A landscape with many peaks, sampled at points; each row gives a point and its height.
A climber steps from a point to the highest of its 2 nearest points, and stops where none of them is higher. Distance is the straight distance between rows; heights are no part of it.
kag height 252: [114 117 143 168 149 176  97 129 123 140 154 111 160  97  75 168 173 114
 122 129 150 173]
moli height 135: [ 89 124 101 137 125  52 179 118 132 149 154 174 137 189 140 133 129 161
 151 136 148 149]
gev height 141: [171 159 131 188 106 157  93 104 137  92  72 135  81 126 161 125 135 131
 122 134 127 158]
pel height 315: [124 109 113 183  85 145  90 113 126 180 100 181 139 159 128 135 123 124
 131 141  96 151]
Fera height 213: [115  80 141 159 119  45 162  98 140 152 160 109  56 126 135 122 168  91
 112 160 117 114]
nusot height 585: [135 153  99 148  92 116 138 129 130 121 104 193 117 174 140 118  96 150
 146 128 128 139]
tetor height 95: [103 101 136 157  68 172  93 151 135 179 183 141 138 185 178 144 110 170
 122 118 142 132]
Paz height 764: [132 123 153 120 197 127 129  70 189 139 158 104 142 103 179 151 106  73
  83 157 106 133]
tul height 215: [125 136 129 117 136  38 180 113 156 126 130 115  84 139 148 108 146 151
 115 134 125 112]
gubos height 571: [ 87 109 145 132 102 171 102 153 104 125 114 162 173 152  62 102  96 119
 161 185 110  92]
bikan height 275: [161 146 126  79 190 140 121  90 152  88  87 107 164 145 198 138  78 138
 115  85 118 144]
Mot height 367: [124 106 170  98 177  65 153  66 170 139 156  80  98  94 164 117 127 103
  80 157 102  94]
gogok height 40: [143 141 158 160 145 174 129 108 151 110 114 152 118 135 157 147 120 136
  92 155 124 135]
bip height 108: [166 171 125 131 144 146 130 111 139  86  80 102 119 110 173 140 121 133
 102  93 125 149]
dotap height 224: [136 175 124 176  77 117 103 103 185 117 118 155 101 172 187 132 146 136
 168 111 142 178]
Moko height 281: [126 130 121 194  98 144 104  99 159 155 132 173 120 166 157 138 131 123
 127 153 133 160]
figeg height 369: [137  92  96 144 122  73 136 135 112 135  94 121 115 117  83 111 165  67
 143 129 110 106]
beru height 377: [115  98 111 168 123 139  93 129 109 191 120 164 161 128 102 165 140 122
 139 115 114 164]
Tof height 447: [129 111 149  87 174  82 140 138 100 124 142  58 123  59 111 126 178 133
 124 104 138 110]
lozip height 394: [119  91 103 118 117 113 144 163 112 173 110 146 170 120  61 145 146  76
 163 134  77 106]
susi height 408: [108  68 116 119 151 132 163 136  91 188 180 118  75  94 141 160 149  91
  97 112 118 126]
nar height 709: [120 100 133  93 160 106 173 120 118 178 191  84  79  77 162 141 145 102
  84 105 112 123]
Kef height 482: [120  91 119 152 102 145 129 141 111 172 106 171 164 132  79 142 123  98
 135 136  66 102]
sefa height 407: [135 175 124 183 135 119 123 128 153  61  83 139 149 149 104 136 149 137
 155 144 151 161]
tudu height 401: [139 166 111 131 107 123  97 152 104  90  88 138 152 142 107 126 101 193
 161  68 147 151]
kelo height 174: [146 166 116  95 167 134 135 123 139 114 110  98 157 116 164 146 117 147
  98  86 129 153]
gera height 273: [123 107 126 129 110  42 171  98 156 137 153 103  41 141 154  93 152 132
 105 135 118  86]
saku height 558: [121 138 143  82 163 108 123 133  98 111 146  20 129  68 105 136 186 119
 150  94 146 139]
rotop height 249: [106 106 112 109 153 109 157 143  89 153 158 152 131 103  84 135 160 110
 139 132 141 123]
dizik height 416: [112 114 118 104 133  88 166 117 142 161 181  84  87 130 177 127 145 118
  92 115 125 123]
ture height 555: [116 165 114 150 133 140 100 141 114 103 115  81 149 107  88 127 158 139
 151  95 156 176]
suzan height 569: [139 147 165  96 213 102 143  83 193  99 140 123 144 113 156 137  95  72
 108 179 123 112]
pib height 617: [102 124 107  94  93 160 102 147  80 123 127 110 167 149  50 112 104 137
 192 152 118 134]
Livu height 105: [179 177 170 163 128 174  99 117 151  51  54 104 104 114 161 136 126 130
 112 112 132 153]
mazil height 87: [118 162 136 116 155 134 183 119 160 140 162 161 127 161 154 147 109 144
 100 154 128 138]
meda height 385: [149 124 131  85 213 116 118  72 170  94 112  97 152 130 188 137  78  97
 114 116 128 149]
rutav height 600: [111 120 142 155  94 154  78 151 120 123  93 160 172 160  79 122  94 146
 152 150 133 126]
dep height 120: [148 126 112 136  65 164 134 151 185 140 187 131 117 171 186 123 134 138
 129 117 160 120]
lavok height 477: [104  93 121 119 134  69 127 135 104 125 116  90 138 121  55 117 176  94
 177 141 134 120]
Bipek height 622: [142 122 106 128 142 127 158 128 130  93 131 158  89 112  91  91 147  76
 117 170 132 102]
tir height 311: [178 151 145 108 103 166 144 129 105  79  84 137  71 128 176 120  83 149
  84 114 123  99]
Ves height 470: [132 136  93 140  85 129  91 154 116 135  78 107 172 132  52 122 136  96
 176 110  91 123]
zit height 526: [136 114 139  98 199 102 119  59 199 134 137  78 135 120 199 133  86  92
 103 131 129 136]
puvip height 728: [122 117  90 106 116 130 143 139 101  95 140 121 116 114  64  85 152  68
 158 158 139 100]
kaga height 659: [118 139  98 100 110 153 137 144  95  93 125 132 131 138  57  87 131 125
 164 138 141 117]
vanin height 159: [131 124 137  74 182 169 164 139  93 142 182 129 142  79 132 136 137 125
  99 120 129  88]
Rozi height 179: [114 118 149  97 163 199 135 131  90 156 173 130 156  95 148 147 116 165
  75 120 120  99]
sesag height 393: [135 144 179 126  97 155 110 172  87  72  72 147 128 146 135 117  65 183
 124 134 156 115]
kado height 374: [161 164 154 106 185 140 132 112 180  63 116  73 121  87 113 116 137  66
 115 162 129 122]
rel height 195: [166 138 101 170 116 148  92 123 127 109  78 117  85  92 123 115 154 103
 114 103 122 151]
furi height 578: [109  96 109  84 109 159 110 165  73 146 134 121 164 123  51 134 116 130
 175 112 123 136]
muko height 412: [112 129 164 125 104 149 102 168  85 127  91 166 132 138 145 121  68 188
 104 138 147 124]
Todi height 431: [142 149 177  95 186  91 121  81 175  81 126  56 135  90 121 110 143  82
 145 181 131  88]
Pomat height 110: [103 141 109 127 124 100 179 120 168 143 185 147 132 181 171 144 129 148
 132 143 138 141]
Tivu height 582: [116 107  95 116 106 125 119 153 104 130 109  84 145 122  49 117 161  78
 193 122 113 136]
bur height 478: [113 169 131 101 151 126 126 130 116  98 129  52 144  96 102 124 167 126
 149 121 149 154]
Muti height 220: [117 113 116  96 162  86 175 148  92 133 171 149 116 106  92 105 160 113
 151 150 141  75]
filof height 64: [120 150 133 136 164 132 152 110 143 131 150 145 129 122 135 151 141 133
  96 141 137 145]
duz height 486: [137 145 173  94 200  96 152  98 175  91 157 106 136  85 128 111 136  73
 107 191 126  76]
niro height 242: [177 149 105 114 123 155 169 129 118  92 110 115  59 116 175 105 104 125
  75 109 114 110]
Voro height 205: [114 126 184 100 168 219 114 137 108 123 155 117 173  95 131 150 131 165
  81 147 137 118]
dilan height 524: [145 131 139 124 163 102 163 124 138 102 141 130  76  77 112 103 153  81
  92 162 136  97]
bigi height 433: [141 119 178 120 173  68 160  86 160 116 149  99  67  86 122 103 148 111
  92 167 107  78]
ziz height 528: [111  82 125 115 111 166 102 168  61 163 130 153 161 120  76 127  98 156
 140 118 118 121]
difog height 86: [ 87 120 139 159  76 149  81 141 120 181 155 158 152 171 169 153  97 208
 131 109 134 164]
los height 426: [123 132  72 122  43  99 103 135 127 165 131 155 123 171 164 112  98 165
 173  73 114 137]
ruz height 106: [121 111 150 151  64 186 131 153 174 143 186 135 127 183 194 133 109 162
 113 123 147 104]
Regog height 662: [123 143 123 163 110 135 116 134 126 120 102 184 147 165 114 138 109 175
 138 134 139 153]
gumu height 547: [100  82 150 153 101 171 105 158  96 155 112 181 172 141  76 107 103 105
 129 165  85  76]
rur height 226: [118 125 164 141 158 197 112 136 122 136 151 138 162  98  96 161 141 150
  95 148 144 150]
sapu height 271: [168 108  87 151 113 116 121 134 117 112  83 128 107 104  96 101 144  88
 129 110 119 132]
firan height 509: [142 152  99 135  41 126 124 126 132 125 109 169 101 199 175 103  83 172
 166 108 131 135]
rufa height 365: [131 201 145 139 156 132 120 126 170  50  91  90 163 140 110 146 139 140
 145 134 149 159]
Giru height 305: [123 112 130 168 142 149  89 137 114 172 131 130 152 119 119 178 165 146
 122 107 136 186]
Ruga height 480: [ 91  84 131 128 123 173 114 149  74 177 151 170 137 136 130 143  92 168
 100 124 126 125]
Pever height 187: [124 145  94 157  77 105 116 117 175 154 154 126 112 176 174 123 150 140
 165 113 145 160]
zibu height 432: [134  98 145  81 177 100 157 138 106 161 166  75 100  48 130 140 165 105
  92 108 124 111]
leve height 148: [144 121 109 137  70 110 114 158 208 147 184 131 126 163 179 116 163 135
 156  88 167 127]
pelak height 360: [161 149 156  92 117 176 132 145  91  68  85 124 116 128 147 116  87 178
  93 110 138  97]
pazo height 479: [151 177 121 155 115  86 143 129 155  74  84 172 120 165 134 130 120 139
 160 125 149 152]
Silal height 256: [132 139 132 180  68 159  98  96 164 137 108 158  96 173 191 125 124 130
 146 138 134 148]
fifo height 368: [148 129  93 152  86 100  98 135 116 155  68 164 171 145  80 126 118 131
 165 115  87 132]
laniv height 191: [117 136 135  65 182 109 180 153  96 149 190 120 147  89 130 123 151 131
 135 135 148  75]
sugiz height 330: [138 133  87 144  60  98  92 117 113 170  86 167 145 151 141 124 110 143
 175  79  87 150]
kotiv height 466: [135 142 110 140 109 135  82 149  90 123  89 115 153 117  85 128 127 165
 153  79 148 163]
lag height 443: [ 96  93 145 131  84 159 109 155  84 168 124 167 124 154 161 123  62 177
  96 129 127 110]
pap height 170: [111 148 120 118 151  41 172 121 141 117 123 140 129 154 134 120 137 155
 139 130 145 133]
Doza height 298: [108  68 111 127 144 155 150 147  77 178 161 152 122  99 100 158 132 104
 115 118 117 120]

Call two points neighbours if one is among the 2 nearest of the other. Go from one point of each pair to the other, from neighbour to neighbour, staying as high as possible. Name the lowest point that can't be avoided.
nar, puvip => Livu
ture, Regog => tudu
saku, beru => vanin
ture, nar => zibu
ture, saku => bur

Where does a climber stop that starts at each point below?
vanin => nar
filof => gera
Livu => Tivu
bip => Paz
tetor => beru
niro => puvip
Rozi => beru
Ruga => puvip
